Each row is a point on a landscape with many peaks, with its height.
From any point a climber steps to the highest of the 2 points nearest to it. It stops when none of these is higher. Distance is the straight distance between rows; heights are no part of it.
z839: [153  82 113 139 146 151 118  77 141 163  89  88 216 113 116 146 128  69
 182 137  86 112 130 150 118 119]  h=548
z173: [170  96 101 119  83 144 110  84 102 102 149 112 108 146 184 152  92 128
  86 125 124 117 141 145 111 123]  h=216
z930: [154 176 120  87 175  81 116 149 106 161 174 158 139 135  75 112 150 165
 160 116  58 119 127  96  83 105]  h=431
z237: [124 200 159 139 151  83  81  86 106 124 120 158 102 100  90 123 109 127
 155 112  99  77 165 106 112 134]  h=244
z249: [ 60 165 122 179 143 135 126  81 113  89 167 151  88  95 163 120 123 120
 122  76 175  98 114 133 142 158]  h=170
z358: [ 92 111 114 132 119 117 123  69  98 108 132 121 167 152 120 114 179 121
 116 116  87 116 155  81  57  86]  h=360
z434: [136  80 172  88 124 100 106 209 162 152 115 104 135 147 125 131 143 162
  91 119 154 178 122 152 124 115]  h=178
z607: [144 128 140  76 146 119  96 143  86 149 166 116 171 162  98 124 131  89
 141 149  63 151 127  97 136 117]  h=373
z683: [ 91 128 118 155 151 154 124 119 126 128  97 129 193 143  97  92 124  77
 160 158  71 138 134  88 125 128]  h=572
z569: [ 61  98 115 192 100 160 167 117 142  91 106 143  93 131 159 119 109  71
 160 123 110 136 116 147 136 129]  h=45
z913: [104 109 153 143 122 137 130 181 140 107 145 115 118 171 149 186 137 143
 107 130 198 133 128 165 104 118]  h=474
z97: [149  71 162 160 112 135 205 166 133 118  81 125 146 194 110 137  91 124
 137 152 110 142 128  99 144 123]  h=49
z665: [120  98 146 112 111 198 144 137 101 117 100 108  95 126 152 128 136 152
 102  84 178 146  92 149 156 151]  h=91
z153: [105 104 141 166  82 152 149 160 104 148 135 107 170 200  85 131 139  81
 151 152  60 162 138  45 108 110]  h=585
z337: [120 167  82 152  99 140  71  60  96 149 125 148 113  92 115 125 124 114
 122 141 103 116 193 145 102 127]  h=412
z710: [172 127 196 133 117  91 139 173 115  86 115 118 102 173 151 155  98 122
 105 139 126  84 110 141 108 144]  h=281
z65: [119 126 140 122 143 163  65 155 100 131  87 109 170 112  90 116  87 116
 108  90 106 141 162 144 140 162]  h=355
z33: [136 187 155 100 140  57  97 143 111 148 148 128 146 106 100 165 169  91
 171 130 118  72 135 107 121 125]  h=295
z957: [159 129  94  94 132 160 145  65 104 125 116 121 140 122 116 136 111 109
 153 172  96 150 155 147 181 118]  h=83
z386: [124 133 163 106 169 114  62 131  99 122 122 115 186 123  95  96 129 109
 134 118  65 132 129 112 144 144]  h=357
z272: [160 127  60  90 103 125 182 107 133 111 165 148  87 133 140 118 129 144
 111 136 136 116 106 111 135 100]  h=278
z141: [153 127 165  87 100 105  87 145 102 130 110 135  88  82 130  83 112 117
  60  54 171 117 122 126 148 152]  h=147
z157: [137 162 130 125  78 141 133 185  86  84 178  89  72 155 114 180 106  95
  80 152 137 107  92 148 135 171]  h=121
z953: [186 114 115 133  85 127 147 171 139 160 168 134 111 173 100 165 133 200
 123 198 114 169 130 123 143 124]  h=449
z490: [ 97 130 139 146 185  93 107  78 111  96 139 155 123 131 162  87  88  77
 114  98 121 118 130 151 115 111]  h=163
z350: [110  45 100 174  87 182 167 106 151 110 117 114 146 187 151 119  76 131
 102 153 125 162 127 100 132 140]  h=96
z122: [172 139  89  85 105 127 114  66  93 146 114 131  96 100 124 135 120  80
 155 123 118 106 145 152 169 130]  h=69
z176: [116  65 109 168  92 126 109  63 171 117 100 126 122 121  97 141 174 154
 164 173 135 139 115 154 109  91]  h=249
z627: [125 118 148 145 155 121 116 157 134 113 115 129 133 123 138 188 134 141
 147 126 174 118 149 196 129 134]  h=505
z217: [134 103 135 137 148  75  72 140 141 121 139 131 178 109 140 113 122 113
 120 113 146  74 120 128 117 175]  h=195
z575: [144 145 132 151 159 106 134  93 125  94 128 142 129 136 145 187 138 143
 168 175 133  90 138 162 134 130]  h=556
z851: [126 139 108 177 159 162 130  31 137 102 136 150 116 122 169 112  94 138
 126 152 125 121 109 163 127 119]  h=131
z661: [196 142 142  88 103 127 135 132 123 104 125 112  95 133 127 123  97 188
  98 138  90 118 119 118 139 146]  h=118
z651: [167 106 129 125 108  88 144 153 157 164 168 113 170 158  90 149 159 188
 155 201  74 166 119  93 122 108]  h=416
z355: [119 182 106 128  94 165 146 149 111 139 123 107 102 111 168 147 134  86
  78 113 212  59 108  95 130 185]  h=415
z644: [113 149  70 166 115 197 159  77 105 132 168 143 103 167 157 130  66 101
 119 158 101 126 140 116 134 165]  h=98
z586: [111 156 152  99 124 171 138 191 102 122 158  97  85 115 153 171 140 139
  96  90 193 140  97 157 168 149]  h=101
z890: [148 132 134  54  87 120 169 189 141 136 158 107  75 122 147 116 132 107
  99 120 144 176  77 129 176 129]  h=531
z888: [ 72  89 119 155 146 109 119 127 158  66 126 140 123  88 101  94 142 153
 144  59 133 124 114 126 112 107]  h=152
z520: [110 163 163 143 197  86 118  94 144 139 144 166  93  66 135  78 122 140
 155  80 163 116  85 167 165 151]  h=193
z332: [144 176 131  99  79 125 105 170 118 104 156 106  67 107 107 138 108 101
 108 121 127 100 111 121 155 153]  h=130
z988: [ 93  84 162 154 115 119 126 175 194 102  63 107 140  99 125 118 154 141
 169 128 145 134 104 124 156 133]  h=65
z382: [ 89 118 135  98 125  84 120 217 148 155 131 137 120  88  78 102 165 120
 131  76 150 166 106 140 139 132]  h=253
z13: [167 127 130  53 175 104 174 139 160 158 104 115 161  98 113 133 146 197
 150 114 114 163 149 156 137 108]  h=324
z915: [104 163 120 159 187  92 135  95 139  99 155 163  99  83 145 121 109 162
 155  66 168  74 102 153 130 154]  h=181
z754: [179 146  86  87 127  79  86 122 159 153 178 121 117  62 124 120 141 179
 132 129 103 116 113 127 146 152]  h=327
z369: [142 148 180 114 121 102 121 171 156  99 152  90  92  67 153 132  89 182
 109  58 136 125  99 141 169 178]  h=279
z574: [111  66 166 127 165 106 112 109 107 104 113 109 174 187 138 159 137 111
 120 119 116 147 159 156  81  97]  h=423
z26: [127 126 161  88 118 122 140 105  93 113  68 129 147 143 121 125 167 115
  99 152 131 138 178 117 126  98]  h=230
z706: [ 78  98  88 144 157 142 162 141 147 114 120 122 165 144  81 165 139  96
 196 105 133 129 137 140 104  94]  h=59
z744: [130 136 130  93 138  71  88 151 109 138 186 155 100 141 134 105 145 114
  89 132 140 139 109 142 129 110]  h=374
z858: [120 173 117 125 178 129 117 128 118 148 104 189 129 143 105  78 137 113
 111 173 160  98 125 105 140 172]  h=490
z55: [123 126 118 134 106 157 156 151 112 106 138 139  79 120 117 142  87 118
 159  72  99 149 160 147 108  76]  h=70
z552: [153 128 111 112 159 109  52 111 135 121 195 114 142  96 151 119 108 150
 115 136 121 122 102 142 178 157]  h=351
z266: [171 140 176  93 129  99  90 107  79 121 100  87 151 139 119 138 126 100
 139  78  53  63 131  91  85 136]  h=314
z990: [120 144 133 138 159 116 145  66  97  96 135 127 132 178 175 172 102  73
 140 172 111 107 164 155 135 134]  h=501
z108: [126 106 125 108 136 102  93 127 105 123 173 139 164 176 140 125 132  82
  89 160 116 147 130 135 121 100]  h=396
z767: [115 105  99 152  98 127  96 125 105 158  99 177 120 116  69  69 162  82
 144 155  98 137 110 116 116 129]  h=283
z3: [119 122 125 130 120 142  92 105 101 135  98 142 117  82 147  95 128 111
  83  74 190 130 152 150 133 147]  h=161
z260: [181 163 119 119  92 100 110 182 160 153 148 125 117 108 144 144 124 170
  80 144 160 103 153 104  81 110]  h=422
z43: [112 108 118 151 175 127 158  76 140  91 144 171 116 131 175  96 117 135
 126 113 144 120  81 143 125 101]  h=149
z273: [126 165 178 147 166  84  83  92 118  80 121 149 113 118 123 113 130 177
 110 128 127  82 147 134 124 152]  h=225
z366: [ 52 159 111 156 179 135 110 125 129 105 119 134 185 107  92 100 103  97
 146 106 103 118 155 118 119 133]  h=529
z406: [108 188 131 125 142 192 137  78 103 139 122 138  91  89 172 106 136 136
 115 121 186 122  93 107 181 157]  h=352
z101: [128 174 136  82 124 101 129 112  99 108 116 140 137 151 117 105 141 113
  81 157 111 105 169  75 113 120]  h=254
z657: [ 95 125 123 187 131 112  69 130 140 126 133 139 150 113 164 129 113  86
 126 121 156 106 134 145 114 141]  h=185
z389: [ 89  77 127 148  93 175 105 136 138 117 129 105 115 157 184 121 155 122
  64 139 201 130  69 113 132 146]  h=116
z719: [124 104 133 132 122 107 189 171 139 143 140 123 152 194  74 143 178 151
 172 127  98 153 126  62  84  71]  h=588
z893: [117 113 142 103 121  68 182 169 155  81 127 116 146 165 115 129 162 138
 104 133 121  99 106  77  93  96]  h=420
z615: [172 151 158 129 131 153 129 196 140 173  75 146 117 113 141 130 109 136
 140 147 165 121 131 140 149 148]  h=353
z533: [102 146 153 120 119 109 107 143 119  59 145  99 123 140 148 155 107 119
  64 106 146 106 154 137 116 128]  h=331
z705: [136 145 113 126 101 152 179 146  89  97 134 113 101 163 111 173  83 105
 136 116  88 122 175 129 113 116]  h=78
z833: [111 134 152 130 132  99  87  86  90 102 108 108 159 104 117 114 113  98
 116  50  85  75 172 105  72 143]  h=329
z901: [126 123 152 107 115 124 189 147 138 129 132 117 122 140  93 134 159 160
 179  95  67 176 133  90 105  41]  h=562
z390: [184 117 115 101 141 123 148  87 105 115 156 132 120 155 128 136  81 149
 134 137  72 136 141 130 160 113]  h=99
z891: [133 160 134 146 143 162 115 176 131 139 121 169 124 170 133  97 110 141
  92 186 156 116 108 102 130 165]  h=441
z678: [102 114 176 157 112 107 142 181 162 104  95 121 132 133 137 131 130  96
 174 151 101 123 110 110 139 110]  h=61
z905: [141  97 107 159  95 121  77 139 130 159 101 110 158  81 100 170 151  95
 184  83 118  89 147 140  87 120]  h=34
z49: [108 175  86 107 110 118  89 100 103 147 117 170  84  95 100  87 129  62
 104 116 152  87 130  99 155 181]  h=470
z99: [157  74 124 121 143 114 181 138 202 154 116 126 129 134 174 119 160 180
 134 162 185 153  63 136 152 137]  h=312
z487: [139 121 132 127 128 175 184 163 103 137  77 149 113 174 149 104  88  87
  99 126 170 113 113 125 137 164]  h=277
z40: [ 75 109 118 189 120 152  60  62 135 140 103 106 171 117  83 144 152  96
 121 164 110 154 176 179  91 118]  h=291
z257: [154 106 165 141 147  99 203 101 113 121 113 170 120 180 136 116 131 138
 133 165 120 141 134 138 128  89]  h=261
z579: [127 148 158 133 148  54  93 142 151  99 169 128 132  99 142 117 138 177
  98 116 146  91 110 116 130 172]  h=206
z848: [134 189 149  97 155 147 111 143 118 111 154 101 129 135 152 168 119 151
  98 152 167  98 130 128 174 179]  h=326
z662: [143 116 213 114 160  91 178 120 104 133  82 143 159 163 111 115 182 120
 163 155  94 145 125 116 121  85]  h=280
z640: [130 182 139 113 147 153 165 115 121 165 124 150  63  97 155 104 167 193
 137 137 163 133  63 121 175 164]  h=388
z302: [160 152 121 165 110 187 133 132 145 142 132 139 119 141 168 159 103 182
 121 181 160 139 142 125 128 119]  h=411
z850: [140  91 102 155  93 126  99 114 135 173  78 130 156 108 134 153 153  92
 137 124 161  92 169 158  76 119]  h=40
z737: [143 128 141  95 112 139 153 158 130 106 127 120  99 118  81 146 131 163
 158 146  85 166 128 139 189 151]  h=145
z895: [ 97  78 102 153  99 145 128 132 149 136  71 151 143 108  72  98 155  92
 173 142 123 142  99 135 148 136]  h=294
z113: [117 122  95  71 105 153 161 172 148  71 149  86 132 134 119 128 128 127
  81 140 142 143 119  91 164 125]  h=472
z352: [105  90 150 137 128 147 129 130 167 111  75 106 111  95 109 146 175 182
 158 124 183 130  98 174 166 160]  h=72
z472: [119 116 109 144  97 144 122 180 176 130 160 140  93 129  97 140 142 182
 142 167 124 173 111 126 129 121]  h=486
z288: [135 106 125 151 120 180 147 120 161 147 117 124 131 127 203 125 122 136
 121 170 187 156 106 132 161 104]  h=361
z976: [139 127 138  78 120  91 132 209 131 182 126 157 122 112 110  82 152  86
 131  89 119 163 113 116 128  92]  h=260
z345: [108 166  87 110 104 149 118  99  98 124 122 121  89 112 137 119  95  79
  83  87 157  71 136 108 126 197]  h=444
z725: [ 96  91 107 159 117 165 159 114 136 163  97 101 171 143 102 152 161  55
 205  90 103 144 142 123  60  83]  h=54
z68: [143 162  82  97 115 140 118 127 135 121 194 137 102 127 130 143 155 208
  89 170 142 145 100 112 142 147]  h=537
z92: [128  93  74 133 104 160 121 125 155 136 122 137 114  86 120 117 137 106
 160 150 139 133  82 130 184 152]  h=307
z384: [ 42 102 119 136 131 140 113  90 111  99 118 117 160 147  81 129 172 115
 133 102  96 157 172 126  76  93]  h=379
z423: [105 154 138 122 129 119 119  97  96 120  91 115 147 168 146 114 114  83
  57 175 104  87 182 101 104 182]  h=282
z673: [ 94 154 106 113 107 122 100 123  90  90 172 123 124 152 118 145 112 124
  73 107 105 135 186 123  81 101]  h=354
z979: [146  78 141 162 148 136 155  72 132 132 106 151 161 157 100 102 112 121
 142 181 100 170 118 145 142  77]  h=238
z779: [193 123 206 130 104  98 137 166  96 126  83 116 132 162 126 150 105 142
 126 139  81 102 151 120 100 115]  h=265
z524: [175 103 122 106 106 148 196 174 174 153 128 105 121 137 187 123 118 143
 111 153 181 137  82 104 162 127]  h=332
z619: [ 95 111  98 110 135 160  96  65 122 118  78 117 167  85 111 102 139 127
  89 107 152 149 176 151 133 120]  h=182
z415: [143 184 115 125 104 120  83 149 131 146 148 128 142 108 139 159 123 139
 116 154 134 110 190  97  99  98]  h=387
z66: [ 92  73 130 150 106 185 116 100 128 111  67 125  88 113 109 123 158 160
 123 102 176 154 113 179 139 142]  h=81
z123: [162 131 186 144 138 108 103 176 166 121  97 109 113  86 144 134  96 195
 136  95 101 124 126 155 137 146]  h=300
z688: [ 97 118 127 137 124 117 133 115 124 108 100 113 184 134 146 115 135  92
 133  69  94  83 169  85  46 103]  h=344
z542: [143 125 117  95 117  60  77 170 148 148 208 135 105  92 149 108 134 154
  75  80 156 156  90 156 124 140]  h=358
z374: [145  96  67 162 117 132 129  85 104 172 109 156 145 144 140 165 124  75
 145 149 133  96 162 183  86 138]  h=48
z129: [121 146 153 162 157 131 116  90 138 122  85 117 160  74 128 134 108 124
 169  95 120 115 170 157 112  95]  h=448
z220: [110  78 139 132 111 107 159 176 188 149 122 112 137 188  78 150 159 185
 175 154 136 170 128 107  88  69]  h=563
z798: [134 134 126  94 137 123 177 156 154 110 134  82 175 137 145 160 110  87
 174 134  92 122 149  93 163  98]  h=615
z263: [ 89 147  94 159 101 133 105  99  82 130 137 140 114 146 113 129 121  97
  97 122  82 117 196 143  63 142]  h=378
z226: [139 123  93 167 106 141 207  67  93 126  91 151 124 160 101 137 113 115
 153 153  85 115 181 111 104 124]  h=76
z730: [173 133 117  97 157 124 183 121 160 144 109 139 152 122 115 108 121 173
 167 163 111 152 138 123 148  96]  h=362
z238: [ 93 144 135 189 172 145  83  89 139 143  76 102 214  85 117 110 111  80
 166 100  95 106 164 132  93 129]  h=487
z902: [176 147 177 119 101 105  77 197 147 163  97 112 119  65 125 117 104 142
 124 103 141 110 134 130 151 166]  h=323
z748: [158 151 126  99 139 113  54 127 118 153 213 133  84  86 154 108 112 157
  89  99 153 140  79 144 171 168]  h=375
z47: [148 213 103 101 156 104 144 113 114 112 134 158  77 129 102 138 109 145
 140 122 123  73 152 107 122 134]  h=266
z162: [104 100 160 167 132 165 135  60 102 156  66 112 193 164 106 100 146  88
 127 158  84 169 185 132  70 102]  h=334
z731: [156 157 156  79 177 119 119 150 141 121 174  82 104 103 176 155  82 166
 124  77 143 120 100 160 173 171]  h=276
z186: [ 91 155 147 138 135 124  97 144 133 107 173 147 100 100 131 136 143 147
 126 138 152 170 132 160 171 121]  h=499
z945: [157 134 136 114 138 109  95 148 117 197 117 173 145 118  88  65 151  91
 165 127  93 142 107 110 114 103]  h=271
z721: [138 113 138  91 163  91 141 127 152 106 162 104 147 130 186 148 120 108
 150 139 113 134 118 147 175 100]  h=574
z315: [103 149 144 157 126  78 103 102 114 121 123 145 132 127 174 115 122  63
 124 137 123  81 151 111  94 123]  h=175
z747: [ 92 119 102 183  99 183 180 148 132 119 130 152  78 154 172 123 116  94
 153 134 149 129  71 116 149 143]  h=39
z611: [119 181 130 135 157 131 115 125 154 159 174 132  82  59 160 102 131 203
 150 108 138 157  55 139 184 185]  h=421
z513: [158  90 147 135 141 144 113 105 129 153  87 152 173 155 143  76 118 107
 102 164 125 160 140 125 128 101]  h=215
z900: [141 135 125 145 140 168  94 175 127 145  90 139 154 132 109 126 102 140
 114 154 141 133 156 133 127 152]  h=392
z532: [128 199 152 131 104 174 120 169  77 161 146  76  71 108 143 157 104 100
  85  88 203  54  73 103 133 192]  h=394
z561: [ 73 156 133 131 126 117 107 121 123  94 111  91 162 129 170 137 113  81
  69 123 157  91 176 120 125 176]  h=309
z536: [ 94 113 137 135 107 152 133  66 114 111  59 119 145 122 130 121 149 114
 113 173 126 164 176 144 143 123]  h=207
z768: [116 157  93 132 120 165 106  89 144 126 136 126 111  78 161 106 116 111
 140 135 154 106  94 110 194 162]  h=325
z804: [102 137 161 167 164 138 101  78 119 121  98 149 132  65 137  86 118 152
 106  66 211  97 130 153 142 180]  h=144
z907: [146 107 104 141 143 127 206 112 109 128 100 137 148 145  93 159 128 115
 191 111  99 105 149 127  96  94]  h=66
z236: [133 138 165 120 206  98 111 156 141 152 124 158 148 100 141  89 108 153
 114  90 160 147 129 177 128 125]  h=228
z707: [162 118 148 109 108 138 188 193 167 132 136  76  98 150 171 157 139 200
  91 143 173 145  57 122 130 158]  h=311
z929: [182 141 119 132 115 125 170 169 166 157 155 158 106 146 170 147 106 194
 106 152 159 136 146 131  90  93]  h=475
z742: [103 198  95 108 171 131 115  61  95 134 144 165  57 146 134 108 104  64
 118 131 156  85 113 110 156 176]  h=498
z720: [143 195 124 114 146 100  91 137 149 161 180 136  70  70 124 108  92 170
 127  78 143 113  80 125 169 194]  h=397
z499: [101  71 143 157 139 130 147 119 129 101 146 135 121 188 151 175 118 120
 137 128 146 157 139 185 104  85]  h=447
z757: [143 111 118 153  98 181 169  84  96  94 168 130  88 181 178 166  99 156
  93 135 132 134 136 140 123 124]  h=236
z598: [156  69  77 154  77 162 153 128 137 146  85 125 153 164 129  99  82 106
 105 148  99 122 140  91  96 145]  h=86
z752: [175  35 121 103  92 126 132 122  98 152 124 111 150 172  90 147 141 128
 134 121  95 164 133 122 108  94]  h=220
z873: [144  75 176 156  75 138 144 198 138 148  82 104 146 165 108 153 133  90
 161 146  99 133 125 103 113 109]  h=56
z925: [108  96 134 191  89 128 134 143 119 133 125 149 143 200  91 141 137 115
 133 185  86 135 148  99  76 111]  h=557
z778: [ 82 118 125 190 118 160 116  40 129 155  99  89 186 134 105 140 181  91
 151 151  65 142 169 146  43 114]  h=310
z763: [111 100 122  79 135 101 196 166 152  81 147 127 123 164 105 109 142 156
 105 126 113 157  99  92 143  98]  h=442
z114: [149  76 128 122 131 125 137 103 138 144 123  88 194 150 153 151 125  85
 167 148  90 139 135 110 128  86]  h=582
z90: [145  55 113 122  80 138 123  81 138 128 112 126 123 150 133 145 154 128
 131 149 136 164 150 144 119  75]  h=233
z45: [143 168 136  74 105  76 105 165 119 127 161 114  87  75  81 105 121 133
  74  76 155 103 116 101 155 176]  h=138
z403: [110 167 137  54 100 104 163 184 133 101 141  96 110  94 123 128 141 100
 113 109 135 147 129 100 177  96]  h=504
z478: [156 128 128  90 168 115 100 130 102 166 132 104 185 103  83 162 168 122
 182 100  99 133 151 167 118 101]  h=494
z102: [ 88 127 143 176 167 128  93  89 140 118 133 153 143  81 157  85 150 154
 105 122 210 103  75 136 153 174]  h=132
z753: [108  84 154 120 176 132 102  98 100 116 117 127 173 151  77 127 159 140
 138 127 100 173 148 155 106  84]  h=400
z633: [115 167 131 147 125 172 103 157 154 150 168 129  92  73 161 115 119 184
 128 112 157 169 109 131 173 127]  h=459
z489: [119 144 153  92 162 105 145 145 154 118 186 123 103 120 181 145 140 149
 137 138 142 178 100 169 181 130]  h=536
z278: [179 101  84  84 104  87 132 103 152 132 154 135 110 102 139 114 154 178
 127 138 106 133 115 119 117  98]  h=303
z193: [ 93  75 133 171 134 160 169 109 123 131  98 111 200 192  72 104 148 101
 172 131  58 160 113  66 106 112]  h=609
z528: [127 165  76 157 153 149 118  76 117 108 164 154 110 137 156 123  69 119
 136 128 104  93 137 123 110 141]  h=113
z885: [137 116  71 129 110 151 133  92 115 129 106 126 120 104 146 153 108  69
 157  98 135 104 160 168 135 134]  h=60
z655: [118 205 159  91 166 149 118 133 106 123 163  93 105 100 169 152  79 138
  91  78 185  97 124 121 169 175]  h=299
z147: [153  78 149 107 126 166 126 203 144 150 136 108 115 163 133 145 115 162
 110 117 156 188  92 169 146 140]  h=168
z361: [116 208 132 143 132  99  88 159 145 118 168 121 139 104 130 167 120 144
 114 161 173  88 164 106 143 153]  h=356
z645: [ 94 186  85 152  96 127  77  80 117 145 125 157 105  60  82 102 138  81
 155 138 111 118 155 117 148 144]  h=445
z495: [164 123 102 107 146 151 100  88  96 155 120  96 186 112  92 148 133  92
 192 102  59 107 146 136 119 123]  h=518
z758: [109 171 113 106 164 153 131  91  80 124 121 162 118 162 136 108 116  95
  92 154 152 124 146 141 146 167]  h=554
z419: [ 86  94 104 152 106 145  98 116 146 113 129 125 130  97 173  91 162 129
  79  97 214 108  72  97 146 166]  h=123
z72: [126 168 111 113 178 139 112 131  97 152 151 141 187 130  56 121 165 157
 158 109  73 138 155  99  75  94]  h=458
z224: [130 132 184  74 181  82 161 157 131 146 103 124 164 137 106 140 183 158
 152 140 119 168 147 148 131 100]  h=298
z458: [148 105 139 154 139  99 153 173 181 165 146 142 150 151 146 148 130 169
 156 161 132 152 135 128  96  74]  h=528
z845: [114 102  80 157  96 170 177  88  95 127 137 123 130 171 127 158  84  98
 127 143  79 134 176 140 121 153]  h=88
z903: [ 96  83  86 182  74 153 162 120 146 119  89 126 128 130 123 144 126  69
 190 112  88 112 137 123  93 119]  h=50
z504: [159  82 162  99 131 109  91 151 126 139 103 131 153 130 152 102 141 139
  75 132 159 147 135 144 128 113]  h=192
z859: [168 123  83 148  95 142 201  88  99 132 181 163  67 183 154 156 107 133
 117 148 141 126 113 116 140 112]  h=256
z24: [128 155 125 132 162 137 159 125 148 135 119 148 135 105 141 115 107 128
 163 126 139 138 151 147 135  86]  h=407
z124: [143 145 122 109 140  60 125 173 154 136 178 135 140 121 112 133 167 185
 137 151  68 137 111 108 100 124]  h=405
z63: [146 147 111  85 101 106 143 170 162 145 181 125  69 103 163 111 147 151
 118 142 128 157  32 121 169 166]  h=559
z61: [ 66 102  97 161 143 150 123 102 147  93 155 138 114  71 133 103 133 130
 146  61 170 124  81 150 155 142]  h=160
z37: [104  79  90 189 135 155  88  57 159 131  98 128 165 124  78 132 134 144
 131 165 137 134 125 185  94 113]  h=269
z904: [177 126 137  91  90 116 141 151 119  97 118 100 120 129  64 140 139 172
 135 157  61 124 120  96 139 139]  h=133
z573: [153 127  77 110 104 159 140 126 153 163 187 136  86 110 169 129 159 195
 124 147 153 163  60 127 166 137]  h=602
z836: [135 160 133 137 121 173 150 168  75 123 162 113  78 153 148 175 112 131
 114 118 165  96  79 152 132 167]  h=111
z931: [171 174 160  76 156  57 108 137 101 135 147 109 134 149 116 138 136  76
 143 109  84  57 114  77  89 123]  h=302
z824: [ 94  66  97 147 128 184 100 123 154 107 120 112 163 159 170 123 110 130
  90 135 166 140 123 126 124 148]  h=107
z874: [174 180 107 102 123  93 157 160 131 163 151 160  88 137 108 126 119 143
 138 162 114 102 123 105 125 125]  h=290
z175: [175  98 135 100 107 148 143 160 134 141 130 111 108 130 137 165 116 152
 147 133 123 172 133 171 166 123]  h=157
z98: [172 154  80  94 141 117 152 111 123 167 153 167 142 138 102 104 146 132
 149 197 111 139 132  98 161 112]  h=321
z201: [142 157 146  65  96 107 162 193 146 125 142  98 122 108 118 115 141 132
 141 109  78 170 143  80 132  57]  h=532
z53: [140 149 159 152 185  91 130 103 170 153 117 167 114  72 154  98 136 184
 142 100 160 144 108 200 132 112]  h=208
z51: [100 136 155 106 167  95 151 185 145 133 112 167 108 108 118 100 159 141
 124  83 189 154 110 162 139 129]  h=245
z100: [132 100 160 136 147 132 158 157 113  89  97 146 130 184 156 116  92 124
  86 116 140 105 127 133  99 140]  h=301
z997: [103 124 108 199  91 151 136 157 155 123 149 159 105 160 110 143 119 152
 152 179 125 158 149 117 108  91]  h=519
z567: [ 66 104 161 170 111 160 130  80 132 122  73 108 160 165  77 117 181 132
 156 154  99 179 170 102  76  74]  h=359

For each start below, name the point where the climber stops.
z706 -> z193
z873 -> z3
z979 -> z193
z249 -> z798
z374 -> z193
z173 -> z798
z705 -> z193

Call two points neighbours if one is among the 2 nearest of the other. Go from one point of each pair to the other, from neighbour to neighbour, staying as high as possible. Name the lowest point that can't be avoided.
z798 / z100 -> z487
z108 / z798 -> z542
z193 / z798 -> z124
z573 / z719 -> z403
